Points, in no order, along strands that fork and pass close to each other.
Two points are linked if the straight distance between their rows is under 127. Some points are linked to none.
suf: [-13 -21  -4  19  -1 -18  13  13 -36  25  14  -6  -8  -3 -24 -12  36   5
  26 -25  -5  29 -16 -30  18 -22  14 -14 -18  15   8 -15 -44 -28  -3  -7
   7  38 -30  -8 -37 -32 -29 -23  -3 -24 -17  -8 -11  -9  -1 -12]
dozef: [-62 -35  44 -18  19  -8 -12  -4   7  -1 -44   2 -16   6  24  16 -15  53
 -21  23 -48 -69  31  -4   3   7   5 -22  13   7 -24  -5  13   2 -20  16
 -57  36 -23  13  -8 -41   9  19 -43  21 -31 -34 -33  19  53  23]
munov: [ -9 -50  32  27   9 -26  19   9 -20 -14 -33  11 -11  -4  21  -8 -30   2
  -4  -8 -21 -29 -23   6  -4 -28 -13 -32  11 -24  14  12  13 -34  -9 -16
  24  12  14 -19  16 -16  -8  27 -31  -7  -8  -9 -42  23  19  -9]
Muge: [ -5 -24  14  15  17 -28  11  24  -3  12  -5  14 -11 -20  -4  39  22   6
  17  -6 -10   2 -37 -15  17  30  -5 -17  10  16   4  24   0 -61 -22   3
   4 -12 -19  10  -3 -43   9   5  23  -6 -21 -31 -16  36  16 -33]
pofid: [ -4  44 -31 -18  11  30   1  -4  48 -23 -55  -5   6  -1   7  10 -13  -2
 -38  28  12 -15  41  17 -27  33   7  10   9 -10  -4  21  53  20  10  34
 -10 -23  16  14  35  36  17  23 -21  17   3  15  10 -26 -17  -6]
Tovas: [ 30  15 -15  -2 -34  37 -11  35  10   6  47 -48  34  25  16 -16 -18  -9
  36   0 -11 -16 -45   1   2 -36 -28  32   2   7 -24 -15  19  24  13  -5
  28 -28  11   9  23  16  -6 -14 -18 -41  57   4  11   0  23  25]
sotat: [ -7  20 -26  10 -43  20 -27 -17   9  36  10 -11  46  18 -46  -7 -11 -49
  13  -6  69  39   1  18  -3  43  30  22  29 -30  12  -2 -17  53  34  19
  41 -13 -13 -21 -42  24 -33  10  27 -26   7  34  21 -32 -36  -8]
kori: [-10  29  32   4 -26 -12   1  17 -36 -32  21  10  -1  32  52  49 -23  27
  38 -17   6  -2 -16   3   5 -16 -35 -20  19  47 -13 -36  28  13 -57 -70
  -1 -37   3  22  34 -43  39  43  11   5  28  13 -17  16  14  33]
Mim: [ 13  49 -35  -2 -32   2  17 -17  47 -27  12  11  25  16   6  22   4 -42
   3  36  29   5 -57   2 -10  24 -15   8  22  -7   5  12  27  36  26  16
   8 -41   2  -6  27   1   2  21  27   4  13   4  40  -7 -28 -25]
Vuf: [ -9  22 -10 -13  10  -9 -12   6  -6 -14   0  -8 -11 -37   3  32  37  12
  17  -8 -16  27  -3 -15  12  19 -16  -4   1  46   0  10  35  -6 -26 -10
 -27 -13  -6  45  20 -15  26   0  19  -2  -6   5  12  14   9 -22]
finu: [ 34  12  15  15 -26  12  10  16 -35  29  68  -3   6  32  27 -29  19  36
  15 -28  17  26   2   4  -7 -61  25  -9 -26  33  -4 -24 -29  -3   2  -5
  40  10  26 -21 -24  -9 -26 -26  23 -20  35  18   9 -34 -22  16]
malo: [ 13 -31  27  67  42 -27  22   2 -15  16  54  40  -5 -31 -57  14  -2  18
   6 -18  27   9 -19  -7  26  26  18 -33 -26  25  33  14 -56 -62   0  -1
   4 -13 -51 -36 -40 -46 -16  20  32 -11 -36 -85 -26  54  16 -37]
lefa: [ -3 -46  73 -29  43 -12  -1   3  24  -5 -22  32   0 -37   3  37  15 -22
  12   1 -63 -27 -24   0   9  17   5 -37  34 -26 -11   9  30 -21 -11  46
 -12   3 -26   4  20 -30  59  34  -9  22  16 -19 -21  47  35  -1]
Kobi: [  1  31 -21  24 -36  -5  15 -22   6   2  18  22  39  43  -6   1 -17 -40
   1   5  72   0 -42  12  -3  32  -6 -12  20   0   4   9   1  23  27  28
  29 -34  12 -18  18  -9 -28   6  27   0  14  11  41  -9 -50 -16]
Luro: [ 45   3  -8  15  20 -12 -56  13 -33  46  12 -45  10   2  17 -42  23  12
 -18 -24  37  51  81  25  31 -17  27   8  16  15  24  35 -10  22   5   7
  -9  52  16 -12 -41  13 -44   3  -3  13   1  45   4 -39 -54  -5]
vezip: [ -2   1  26  19 -13   5  17  37 -44   4  30  20  -3  39  45  -9  -9   3
  36 -16  12 -24 -66 -16  14 -48 -52 -17  13  20 -19 -40   6 -10 -11 -27
  18 -14  22 -20  24 -35 -23   9 -23 -27  39 -33 -35  29  24  10]
zok: [ -5  -9  13   3 -21  15  22  30 -24   6  17  -3 -10  38   0 -22   2   3
  31   5  -7 -31 -44  -5   2 -61 -28   0   5  -6 -14 -36  -9   7  20  -7
  22   5  12 -10  16 -15 -17 -23 -24 -44  29 -20 -29   4  26  20]
rusi: [ 43  34 -42  -3  23   6 -25   7  10   1   9 -40   5  -4  15 -10  11  -7
 -19   5  51  51  50   8   7  19 -24  20  -3   7 -22  36   1  30  -8  19
 -35  14  27  17   3  25 -22   2   0  29  10  32  19 -37 -41 -18]
Biguv: [ 13  43 -19  -8 -37  20   9   3  16 -38  31   5  12  46  36 -12 -16  -5
  25  -2   8 -23 -54   9  -9 -44 -38   9 -15   5 -19 -42  -3  29 -33 -26
  -6 -53  38   8  24 -22  30   2  12 -14  41   4  12  -6  17  20]
Bevaz: [ -1 -20 -48 -14  -6  -4   8 -10  17 -17  13 -12   6 -16 -51 -42  -1   8
  -9  18 -30  20 -38 -33  10   4  11  38 -23 -38 -10  -4 -54  -5  21 -13
  -1 -18   5 -10 -33  19  17 -36  -8   1  12  11  33  -8   6  -7]
Risa: [-13  -5  30  25 -39   5  -4 -17 -33  53  59   7  12  26   4 -40  27  -9
  28 -43  34  24   4  10 -13 -27  55  22 -15 -31  37 -54 -15  39  23 -12
  38  11  -6 -46 -36  42 -17   4  41  -9  -8  -5 -22 -41 -47  13]
savo: [ -4   9   7  48   3 -31 -25  30   6 -30  34  29   5  -5  27  45 -16   8
   0 -26  19 -12 -65  18  -9  27 -25 -23  20  51  17  -2  48 -15 -40 -55
  12 -71  -7  -4  27 -44  56  29  43  72  15 -33  -3  37  19   4]
lezuf: [ -1 -17  11  -8  -5  -5  21 -23 -24 -13  27   9  -1  29 -30 -37  -7 -18
 -35   1  -4 -15  29  14  -9 -24  28  26 -42 -76  26 -10 -82  36  20 -12
   4   6   9 -45 -58  34  -5  -7 -18  13 -30   0  11 -32 -17   9]
ziko: [-14 -13  26  29   7 -20  12  20 -55   5  -7  23  -1   3  24   2 -12  33
  30  -1   0 -21 -50 -13  12 -28 -48  -7  24  29 -12 -19  13 -26 -42 -37
  -6 -23  -5 -14  13 -39  -5   3 -27 -15   1 -11 -38  29  35   1]
tebo: [ -1  21   6 -39   3  26  -4  -7  69 -31 -71  -3   8 -19  16  19 -15  14
 -31  24 -30 -42  38  14 -20  24  14 -23  10 -26  -6  13  69  15  20  26
 -17   4  15  19  43  34   9  13 -40  13  15  -2  -1 -11  15  28]
remo: [ 10   1   7  54  -2 -40   2   5  16 -19  57  44  15   1  28  41  -5   0
  -8 -22  24   7 -70  13  12  29  -7 -12   6  47   5  15  34 -31  16 -25
   7 -65   1   1  12 -59  21   2  50  66  -2 -40  12  43  -4 -15]
rol: [ 27   8 -11  21  -7  -3 -20  -7 -32  31  12 -30  20  11   8 -45   6   2
  -8   2  48  29  49  26  -7 -20  18  -2  22  -1  15  14 -16  32   6   9
  19  25  31 -32 -19  19 -51 -21   9  -2   2  62   4 -38 -60 -19]
Tibof: [-12 -14  -8 -12   4   3  20 -15  16 -33 -45 -11   1  15  22 -16 -21  -3
  -9  31 -21 -31 -20  11 -29 -29 -34  -6  19 -22 -24   6  27   7  18 -19
   5  21  25  -3  16  11   6  11 -29 -14  12   4  -4  -9   9  20]
Tisun: [ 38 -24  14  60  -8 -25 -15  21   2  57 -11  27  -7 -42 -49 -10   5 -40
   0 -79  43  28  28  24  10  35  16   5   2  -2  33  60 -12 -22  31 -17
  62   0 -10  -4 -48  43 -35  29  50  31 -13 -50 -11 -17  16 -44]
Datub: [ -7   2  -8  -4 -38  21  19  21  12  10  22 -21  15  36 -13 -38 -11 -27
  26  -1   2 -25 -46 -12  -7 -40  -9  10   9 -31  -9 -14   0  11  30  -9
  35 -12   4  -5   3  13 -15 -24   2 -40  38   9   3  -6  19  -1]
poda: [ 24  34 -54 -35 -19  -5 -19   1  37 -30  32 -24  18 -31 -27  12   5 -10
   4  17 -24  18 -17 -13  -9  23  -5  37 -24  10 -14  18  11  21  -4 -15
 -16 -33 -12  32  13  10  34  -8  28  -7   8   5  50   2  18  -1]
kurut: [ 13   0 -59 -33   3   4  -8  -4  17   4 -17 -21  13 -26 -46 -34   8  -6
  -8  18 -11  16  -8 -14  -5  39   4  37 -15 -27  -8  26 -14   7  15   0
  12 -21  -6  -1  -9  49   5 -25  -5  -2   6  16  50 -10   3 -17]
bon: [-12  20 -26 -18  12  -3 -28  -8   6 -37   0 -12 -14  17  11 -15 -26  45
 -23  29 -39 -32   7  -4 -45 -34  -4  24  -7   3 -25 -24  11  27 -15 -29
 -43  -6  14  16  -9 -19  19 -13 -19  21   0   4 -12 -12  33  32]
kinu: [ -1  54 -24 -29  10  26 -38  -8  36 -46  -2 -26  -4 -19   5  -5 -15  26
 -13  18 -33 -17  40  11 -30  14  -1  27   5  13  -2  17  59  19 -27 -21
 -56 -25  10  37  49  40  32   7  12   4  -2  22  19 -14  23  36]
dek: [ 26  27   7 -27  23  23 -10 -15  43   3 -63  55 -11 -11  39  30   1 -15
 -34  19 -15   3  57 -15  -5  52   4  -3  19 -29   3  14  44  -1  11  32
  -6   5  27  16  52  24  30  19 -20  39 -17 -10 -20 -34 -10 -27]
sav: [-52 -12  13 -11  23 -22  -9   3   1 -29 -23   9 -14  19  35  10 -18  43
 -36  32 -35 -64  15  -1 -17 -13 -16 -28  28   7 -22   0  45  14 -23  -9
 -43   9   9  -3   5 -42  15  14 -28  29  -4 -13 -30  15  39  23]
Lub: [-25  41  15 -28  10  27 -31  -6  27 -40 -25  -6  -7  -1   2   5 -15  18
   6   4 -29 -29  51  27 -17  26   4  -1  22  15  25   3  88  15 -25 -16
 -36 -22   1  33  77  25  13  41  -8  29   1   1  13 -18  21  51]
vofu: [ 20  -2  22 -28  19  32  24 -38  20 -20 -35  38 -26 -13   6   7   6 -19
 -41  29 -19 -12  28  11 -27   9  10  -1  -2 -58   1   8 -28  15  32  60
 -16  23   4 -22   5  17  17  -2  -3  10 -22   0  18   8 -18 -24]
zom: [  8  32 -42 -16 -15  15  -1  -9  45 -27  27 -12  14 -26 -21  17  -3 -34
   8  21  17   5  -4   7 -10  31 -10  19  13 -10  -1  21  27  28   1   2
 -16 -27  -5  19  45  -2  17  19  33  -7  15  20  38  -4 -20 -15]
sal: [-11   1  14 -41  27  10 -17  -8   9  -1 -31   4  -9 -25 -16  19  33   3
  19  14 -51   4  11 -18  -1  27 -10   0   3  17   4  12  28 -34  -7  18
 -29  20  -9  35  34   4  39 -11   2   2  -9 -12   5   2   7  -6]
Botas: [ 29  25 -20  -4  15  -5 -18  -1  49  23 -36  37  17 -20  10  35  15 -55
   3 -10  25  36  21 -12  21  73  -8   9  33 -11   9  51  51 -13  12  51
  17 -13  16  23  54  29   8  17   5  28   1   2  -5  -4  -9 -59]
rido: [ -3  32 -38 -16 -11  12  18 -25   6  -4 -53  -6  15  16 -13  -9 -49   5
 -59  23  30 -23  40   5 -22  19  12  26  -7 -47  -2  25 -24  43  12  16
  11  -6   8 -46 -26  49 -10 -10 -32   3 -18  37  20 -23 -10   6]
nik: [-42 -29  17  40  -3 -24  17  13 -28  24  -1   8 -11   3 -39  19  25 -15
  47 -15  -8   6 -16 -48  44 -15   6   8 -25  19  17 -31 -55 -57 -18 -11
  -4  32 -57 -10 -45 -27 -20  -4 -30 -48 -29 -16 -13  29  12 -15]
Kag: [ 14  41 -22  -8  12  36 -22  -5  40 -11 -38  28 -10 -10  30  23   3 -23
 -23  31  33  13  50   5  -2  50  -9  15  15 -11   4  15  58  19  -1  42
 -31 -17  30  28  63  36  15  24   8  42  -5  11   8 -26 -38 -29]
dazi: [-11  11 -13  12 -38  22   2 -14  12  30  43   2  18  26 -31 -33 -18 -39
   7  -7  38  34 -22 -10  -2  13  32  26   4 -46  -3  -9 -28  51  42   0
  34 -40 -14 -52 -36  16 -38  -4  39 -16  11  12  32 -28 -27  -6]
Gifit: [-13  26  -7  32 -51  29  10 -18   3  19   2  12  50  49  -7  10 -27 -37
  27  -7  93 -10 -32  13  -5  18  24  -9  30   6   4 -17 -14  47  42  34
  57 -41  -1 -39   0  23 -39 -11  20 -23  27  31   8  -5 -48  -7]
fov: [ 13   5   3  29 -38  10 -13 -19 -39  36  32   3  30  33  27 -52  -6  -1
  -8  -5  67  19  25  27 -17 -17  24   5  12   4  15 -21 -30  39  10  15
  34  -4  25 -47 -20  29 -51  -6  26   6   8  34  13 -50 -57  23]
runu: [ 17 -41  40  10  -4 -21  33 -18 -15 -18 -52  16 -10 -12 -14  15   3 -37
 -22 -41  17 -18  20   0   1  -7  -5 -28   3 -57  30  24  16 -12   7  13
  18   5   2 -18   4  27 -10  12 -15   5 -12  -5 -22  -5 -16 -14]
dal: [-12   6  -2  30  -1 -20   2  42 -19 -22  22   8   2   5  40  41 -14  22
  33 -25  14  -3 -63   0   8  -4 -37 -21  22  60   5 -28  45  -8 -48 -56
   2 -42   3   1  39 -43  31  21  18  20  21 -11 -23  38  31   7]
Gagis: [-42 -19  -1  -9  -4  -4   6  -4 -25   3 -30 -16 -22 -11  -6  -6  10  24
  14  22 -33  -8  -3  -4  11 -35 -17  13 -14  22 -14 -15 -23 -32  -5 -11
 -25  43 -16   4 -17  -1 -13 -22 -38  -6 -27  19 -13  20  33  19]
Meso: [-37 -19  46 -12  33 -16  13  17  19 -17 -20  13  -7  -5 -13  31   1 -14
  21  20 -41 -43 -54  -5  10  -3 -22 -30  22 -15  -9 -21  10 -31  -2  24
  -8  19 -24   6   9 -32  42  20 -14  -4   4 -19  -9  39  29  -1]
legu: [-24 -26   8  -3 -12 -12  10  -1 -28  -4  34  -1 -13  10 -46 -35  24 -18
  -5 -14  -6  16  -2   8  -5  -8  29  23 -40 -53  31 -29 -63  26  21  -8
   8  21 -15 -29 -42   8 -14   4  12  -2 -21   1  17 -34 -23  -3]
dib: [ 29  -1  23 -12  39   2  -8 -21  31  25 -45  51 -14 -19  24  28   2 -40
  -6  -4  -8  23  26 -15   8  51 -10  -7  37 -24   0  15  31 -11   7  46
  25  -9  12   6  42  14  27  27   9  25 -10 -17 -25  -7 -12 -47]
dova: [ 47   7  13  21  -4 -11  11  -2 -48  24  47 -35   9   0  59  -4  11  52
 -15 -39  11  43  18  16  21 -42  13 -35 -22  47 -14 -39 -23 -14  -8  -2
  39  28  11   0 -37 -22 -23 -27  10   5  21  17  12 -13 -31  -1]
zisim: [  0  18 -18   4 -11  26 -19  -4 -22  10 -31 -23  37  19 -26 -32 -30  -1
 -35  11  50  10  49  19  -7   5  23  36  -5 -38  13  21 -33  47  14  13
  25 -15   3 -38 -18  55 -18  -4 -22 -14  11  51  15 -37 -27  11]
fis: [-38 -32  26   5  23 -23  21  10  -4  -6  -9   5  -9 -23 -23  24  30  -2
  23  15 -13 -10 -40 -28  24  -2 -17 -20  -4  14   2  -9  -9 -41 -12   6
 -15  28 -25  -3 -12 -49  23  -2 -16 -26 -17 -10 -20  37  18 -14]
tozos: [ 30  32 -22  13 -20  18  18  16  11 -19  52  17   9  47  20 -23  -2 -14
   3   6  15 -11 -53  -2 -10 -53 -10   0 -23   2 -23 -35 -43   6  11  -9
  22 -43  40 -14  -6 -38  18 -22  22 -11  49 -13  21  -8   0  23]
Vano: [  2 -36  46   0  26  -4   9 -14  17   4 -43  26 -17 -10  27  28   2 -10
 -65  -2 -45 -35  70  -4   0  -9  31 -38  -5 -35  -1  31  -2   2  11  36
 -19  39  -1  -8   8  -6   1  -6 -26  28 -58 -29 -44  11   8 -14]
neges: [ 17  16  -5 -19 -27  29 -11  14 -20   9  25 -35  26  12  24 -25 -26  11
  25  16 -11 -34 -28  27  -4 -39 -49   9  16  31 -34 -12  28   7 -20 -10
  13  -7  17  16  41  25 -10 -10 -39 -39  33   8 -11  10  36  33]
lurav: [ -5  20   8  28 -54  42  16  14   8  37  40  -6  34  67   6 -14  -3 -33
  27  -9  53  -7 -22   8 -13 -17  20  14  24  -5  -9  -3  -2  28  23  33
  66 -38  -4 -31  -9  21 -45  -7  31 -20  33  20   4 -14 -32   6]
Kig: [-20 -62  56  32  33 -28  42  14 -34  -2 -13  16 -28  -6  -6  15 -19  -9
  -9 -22 -23 -43 -16   0   3 -31  -9 -50  -2 -35  31   8 -37 -30 -11   2
  -6  36 -19 -11  -3  -5   3  24 -36 -10 -21 -20 -47  33  30  -2]
tel: [ 18 -14  35 -23  34  13   8 -34  16  -2 -26  46 -29 -10  43   9   8 -10
 -57  26 -27 -20  61   7 -29   6  17 -32  21 -40  -1  22 -11  -4  12  66
 -24  27  15  -4  11  -7  20  15 -11  38 -31  -6 -37  10 -10 -24]
refel: [-18   3  44 -39  21  22 -38 -10  71 -21 -49  -1   5 -20  12  15 -29  26
   5   6 -57 -47  43  17  -7  34   7 -20  24   0   8   5  98   7   6  -6
 -27   8 -16  32  71  44  18  35 -36  21   3 -13   1  -9  31  47]
maz: [ -8  16   4 -29  19 -23 -15  -6 -21 -11  -8   0  -9 -36  11  34  36  50
   1  21 -14  36  36 -15  18  13   5   9 -41  40 -24 -20 -25 -31 -51 -21
 -64   9 -10  24 -46 -38  29 -10 -16 -19   1   6   7  25 -23  11]
gozok: [-31 -23  -2   6   3  -9  18   3 -10  -7  37   3 -24   6 -72 -27   0 -24
   5  -8 -34  -7 -32 -25   5 -18  20  17 -35 -33  20 -28 -80 -10  25  19
  10  36 -15  -8 -40 -12  14 -26  -6 -12 -14   0  10  -9   8  12]
rulom: [-25 -23   3   4  19 -25  20 -15 -13 -13 -43   5 -20  13  22 -14  -8  21
 -21  17 -24 -40  -7  -5 -18 -36 -15 -21  21 -12  -3   5  20  -5   1 -16
 -17  26  22   2   9 -18  -1   0 -36   7  -6  -7 -43  25  22   8]
nati: [-45 -57  36  10  16 -10  31  -2 -42  -2 -35  -3 -33  -9  -8  11  -5  -7
   7   3 -31 -24   2  -2  24 -30   1 -13 -15   1  15 -14 -43 -42 -10  -3
 -35  59 -37  -1 -22  -5  -9   3 -42 -13 -32   3 -25  27  28  15]
gurim: [  8  21 -27 -12  -1   2  -9   6  -9  -7   8 -58  10 -21  -3   6   1  13
  25   3 -16  -4  -4   3 -12  -9 -10  11   6  31 -16  -2  43  -2 -29 -28
 -17 -10  11  46  34  -2  11  -3  -2 -14   9  25  12   7  15  12]
gake: [-19  -6  -4 -14  23 -13  -9   4 -13  -5   8   5 -29 -32 -17  14  23  35
  -8  16 -17  34  17   0  16   2  14  12 -47  39 -11 -27 -77 -29 -23  -1
 -38  35 -17  -5 -47 -51  -1 -28 -23 -19 -10   9   0  24  -3  22]
zuben: [  4   5  -7 -18  29   0   1 -20   1 -40  12  19 -22   2  16  -3  29  11
 -24  18 -14 -10   2   2 -23  -7 -23 -13   9  17   1  -4   0   0 -24   9
 -42  -9  26  16   5 -52  29 -11  20  18   2  -6  -1   2  -4 -13]
keze: [ 47  17 -18  -3  -6  -5  -3  19 -29  23  30 -52  19 -12  43   5  -5  53
  -3 -32  24  55  18  19  19 -20   0 -17 -11  51   0 -10 -11   8 -37 -30
  14  30  16  38 -26 -24 -22  -8  -9  -5  15  42  11 -14 -26  -3]
gapin: [ 15  41   8  -7 -29  12 -10   7 -20 -42  39   0  -8  34  52   9 -33   4
  13  -7  -9 -12  -5  24  -5 -36 -23 -11   1  31 -19 -46  29  24 -40 -46
 -11 -37  24  39  33 -25  38  24  -2 -12  33  18  12   3  36  47]
nin: [ -6 -38   8 -41  -1  16  20 -27  37 -29 -46   3 -15 -18 -30   5  -3 -29
  -9  29 -56 -27 -12  -2 -22   3  13  -3   8 -53  -7  -2   8  -3  31  34
   4  11 -12  19   4  28  34 -13   2  -4   6  -6  23  13  10   1]
Zivep: [ 54  -3 -28  21  39 -13 -39  23 -23  38 -21 -25  15   9  15 -23  14   1
 -15 -10  53  47  74  14  46   0  -1   2  29  24  11  42   1  -2 -16  19
 -23  40  21  -1 -19  38 -50   0   3  30  11  11  -3 -39 -50 -38]
zifo: [  8   6 -27 -46   7  15 -23 -10  13   8 -26 -14 -14 -14 -10 -21  21  -4
 -37  34 -25   7  61   5 -17  20  22  23 -23 -26  -5  44  -2  -7  21  30
 -22  38  14  14  -8  35 -16 -32 -21  24 -18  13   3 -10  -7   9]
dipug: [ 28  22 -20  15  -1  -1  22 -22  19 -18  55  30   2  20  17 -27   6   7
 -17   4  10  19 -34  -3   3 -10 -12 -12 -30  -8 -31 -30 -45   9  25  -4
  -7 -29  17 -11  -8 -47  14 -17  45   5  24  -8  46 -10 -38  -1]
dakas: [-26 -31  20  43  24 -28  21  20 -10  27  24  34  -5  -4 -44  45  12 -11
  34 -25   7  16 -19 -44  27   4  18 -33 -19  13  41  -8 -52 -50 -11   0
 -10   6 -48 -18 -42 -41 -22  16   8 -15 -31 -48 -19  49  17 -31]
sasi: [ 66 -14 -21  16  34 -13 -23  20 -22  43 -11   6 -14 -17  38 -20  23  14
 -32 -29  31  61  64   9  29  14 -13   8  -1  35  12  50  -5 -21 -12   5
 -23  18  25 -10  -5  24 -42  -4  25  44 -31 -21 -23 -21 -27 -36]
Dake: [-20   8  -1  27 -40  35  -7 -25  -2  54  77   8  22  40 -10 -20   1 -23
  15 -39  54  38 -14   2  -4  -2  69  29   1 -33   3 -48 -23  56  23   2
  34 -19  -9 -49 -50  39 -45  11  64 -18   0   0   0 -22 -33  25]
vone: [ -2 -36  18  45   5 -27  19  15 -55  20 -20   4 -10 -25   0  12  -6  20
  16 -22   6   9 -50 -21  11 -30 -18 -12  -4  39  10   0 -22 -40 -26 -46
  20 -16 -20 -19 -16 -30 -25  -5 -26  -6 -12 -14 -25  22  12 -23]
dofal: [  9 -35  23  78  18 -32  19   0 -29  23  30  21 -21 -29 -31  -7   0  24
  11 -41  26  23 -30  -2  -6   3   1 -19 -25  44  27  14 -42 -54 -13 -31
  33 -23 -41 -38 -46 -24 -26  10  27   5 -32 -58 -21  22   3 -27]
Tul: [-20 -31  19 -33  20  27  -4  -5  30  20 -56  19 -25 -16  24  38  -8  10
 -34  16 -58 -41  66  -2   1   3  32 -16 -18   1  -4  20  16 -19  22  24
 -30  57 -18  23  -5   8  21 -19 -29  33 -49 -14 -43  10  24  20]
vadi: [ -2  18 -46 -25  -1  14  -9  -8  32  -7 -69 -21  11 -16 -10  -7 -26   1
 -47  21   7 -19  69   4 -12  11  21  22 -23 -36   2  50  -1  17  28  20
   7  21   5 -12  -8  54  -7 -16 -21   6  -9  20  14 -21  -2  23]
pudug: [  8   9  -9  -4  21 -19   3  -3 -20   0   8  -5 -13 -36   8  34  40  36
  15   3  -4  49  13 -34  32  22  -5 -14 -16  43 -22  -9  -7 -31 -32 -23
 -27   0  -8  30 -18 -41   6   2  12 -19 -14 -13  11  21  -5 -19]
fepo: [-13 -37   1 -36  -3   0  14 -27  11   2 -32 -26 -14 -26 -57 -16  13 -32
   5   1 -36  -7  11  -8  -2   0  15  20 -12 -31   8  10  -8 -21  31  10
   4  42 -15  22 -22  46  11 -23  -2  -6   1   1  18   8   4   4]
vuv: [ -6  44 -10 -10 -23   3 -15  -1  -7 -43  18 -23   4  10  21  14 -22  23
  14  -4 -20  -6  17  12 -19 -18 -15   7  -1  25 -14 -13  26  34 -43 -53
 -35 -32  14  55  40 -12  28  14  23   4  14  32  27 -13  16  24]
Fazog: [  0   1 -10 -38  18  15  10 -16  34 -24  -8  14 -13 -26 -23   6  28 -15
  -2  35 -36   6 -21 -14 -17  28  -4  13  -3 -20 -11  -4   9   3  26  34
 -18  13   0  15  11  -7  31  -8  14  -2  -7 -13  25  -3   1 -24]
zev: [-11 -44  20  65  -6 -37  18  24 -61  41   8   3  -3 -14 -26   0   9  31
  45 -51  22  18 -30 -35  17 -21  16 -12 -11  37  30  -1 -59 -45 -26 -26
  38 -11 -36 -36 -48 -19 -39   2 -10  -8 -33 -37 -24  18  -2 -23]
gipu: [ 49  20 -26  -7  16   3 -14   5 -12   8  36 -40   3 -21  25 -10   8  16
 -11 -25  31  59  29  18  12  24  -3   2 -18  40 -29  24 -12  15 -16 -10
  -5  27  25  42 -13  -5 -20  -7  20  10   5  25  40 -29 -42 -10]
Sok: [-43 -31  27 -31   0  -8  10  -7  31 -23 -34 -12  -9 -21  -6  17   1 -11
  34   6 -64 -39 -34   6  12   7 -28 -20  24  -8  -5   0  40 -11  12   3
 -16  17 -36  31  30   8  34   9 -20 -25   4 -11   4  29  31  21]
molo: [  6 -19   5  41  17 -31  10  27  11   0  30  32 -10 -21  -3  42   4  13
  -2 -19  14  17 -47   4 -14  41 -21 -16  18  32   9  26  21 -43   9 -33
  14 -38  -5  -7  10 -29  19   3  41  37  -9 -36 -20  44  13 -44]
Dape: [  0  -8 -34 -33   2 -13 -14  -5  27   8 -23 -29   8 -26 -54 -19  23 -50
  18   5  -5  14  14 -11  -3  45   4  28 -13 -14   4  29  11  -8  34  20
   8  19  -7  38  -3  38 -12 -16  11 -27   0   1  29  -3  11  -9]
Domet: [-20 -14 -22 -27   2  -5  -7 -17  -4  -1 -24 -34 -29  -4   1 -17   5  21
 -32  26 -16  -1  43   5 -16 -20  10   6 -11   0  -5   7  -8 -10  -3  -1
 -16  46  11   9 -11  11 -20 -36 -33  12 -21  10 -20   0  15  12]
Naza: [  9  17 -23   5  -6  29 -21 -13 -12  29 -35 -18  35   2 -46 -22  -1 -24
 -18   5  68  40  29  31   9  54  23  27   7 -23   3  19 -19  47  17  19
  31  -8 -11 -18 -16  38 -32  12   2 -30  13  48  19 -46 -35 -15]
Fekug: [ 18  36 -33 -36   9  -2 -33  -6  17 -34  18 -32 -15 -35 -24  11 -21  22
   7   9 -46  14  23  10 -10  26   0  37 -22  22 -10   6  20   8 -38 -26
 -37 -25  -4  48  24  30  47   9  38  -3   2  13  45  -8  14  30]
geke: [-25 -12 -18 -42   0 -15  -8  18  21 -10 -11 -16   7 -13  -4  37  -8 -18
  43   7 -27 -28 -37  10  19  26 -30  -3  25  15  14   4  75  -5 -11 -23
  -1  -9 -23  38  57  15  19   7  -9 -24   3  -2  -9  32  46   9]
relan: [ 16   5  29  27 -44  15   6 -22 -29  23  60   2   0  51   4 -49  12  -4
  15 -16  27  20  -5   4  -9 -44  23  -3 -13  -4  17 -35 -26  11   8   6
  46   1   9 -48 -18   3 -39 -18  37 -16  10   3   3 -32 -52  12]
sitom: [-56 -25  11 -29   9  -1 -13  -3  26  18 -44 -10 -25 -17  12  26 -10  54
 -29  20 -43 -54  59 -13 -13  13  16   6 -14  31 -26   7  24  -8  -9  12
 -37  50 -26  26  -6  -6   5 -15 -36  17 -48  -9 -44  24  18  32]
dotaz: [ -6 -29 -20  -5  -1   0  -4   3 -17  -8  36   2 -10  24 -53 -56  -9  14
  -4  -6 -27  -1 -34 -34  19 -32  27  33 -46 -51   3 -41 -67 -11  22  -5
  11 -15   2 -41 -45   1  25 -29 -17  -3  -3  12   8 -16  15   8]
miza: [  3  28  17   8 -61  45  31  17   2   0  11   8  18  78   1 -37 -12 -38
  27   8  36 -34 -49  -9  -9 -23  -2  23  -2 -33  -7 -18 -10  18  28  14
  53 -39  23 -34  -1  14 -28  -8  11 -20  39  -7   0   1   3   9]
Suke: [ -3   1   3  -9 -20  10  16  12   6 -12 -16 -15  25  13  17 -21 -20 -22
  21  16   9 -40 -45  15  -2 -28 -41 -12  29 -20  -9  -6  56   7   9  -8
  18   1  17  12  53  14  -8  12 -44 -30  28  15 -13  14  24  24]
gumu: [  8   7 -22  -7   7 -23   1   8 -17  11  32 -13 -11 -15  -2   9  43  20
   6 -18  12  63 -11 -18  18  -5   6  -8 -11  28 -19  -9 -36  -3  -7   0
   1  19   2  12 -41 -38  -8 -27  21 -27  -4  -5  22 -12 -14 -10]

A fork is a point with three links, a tip a point with one. Leave the first point through the second and follow the links. Name the first fork or tip that comes.
dek; Kag | Datub
lurav; Gifit | Botas
zok; vezip | pudug
Kig; nati | relan
zisim; rido | rulom
lezuf; legu | Vuf
Fazog; nin | lezuf

Follow the links from the first point to the second, and from the first to the third. Name the last point that the two ways share.
dofal; fis; kurut | Vuf
Vano; Lub; dofal | Datub
maz; zom; sotat | Datub
gapin; Vano; lezuf | Vuf
dozef; Bevaz; Dake | rulom
fov; Kobi; Vano | rulom
Zivep; rusi; poda | relan
Muge; Mim; gake | pudug
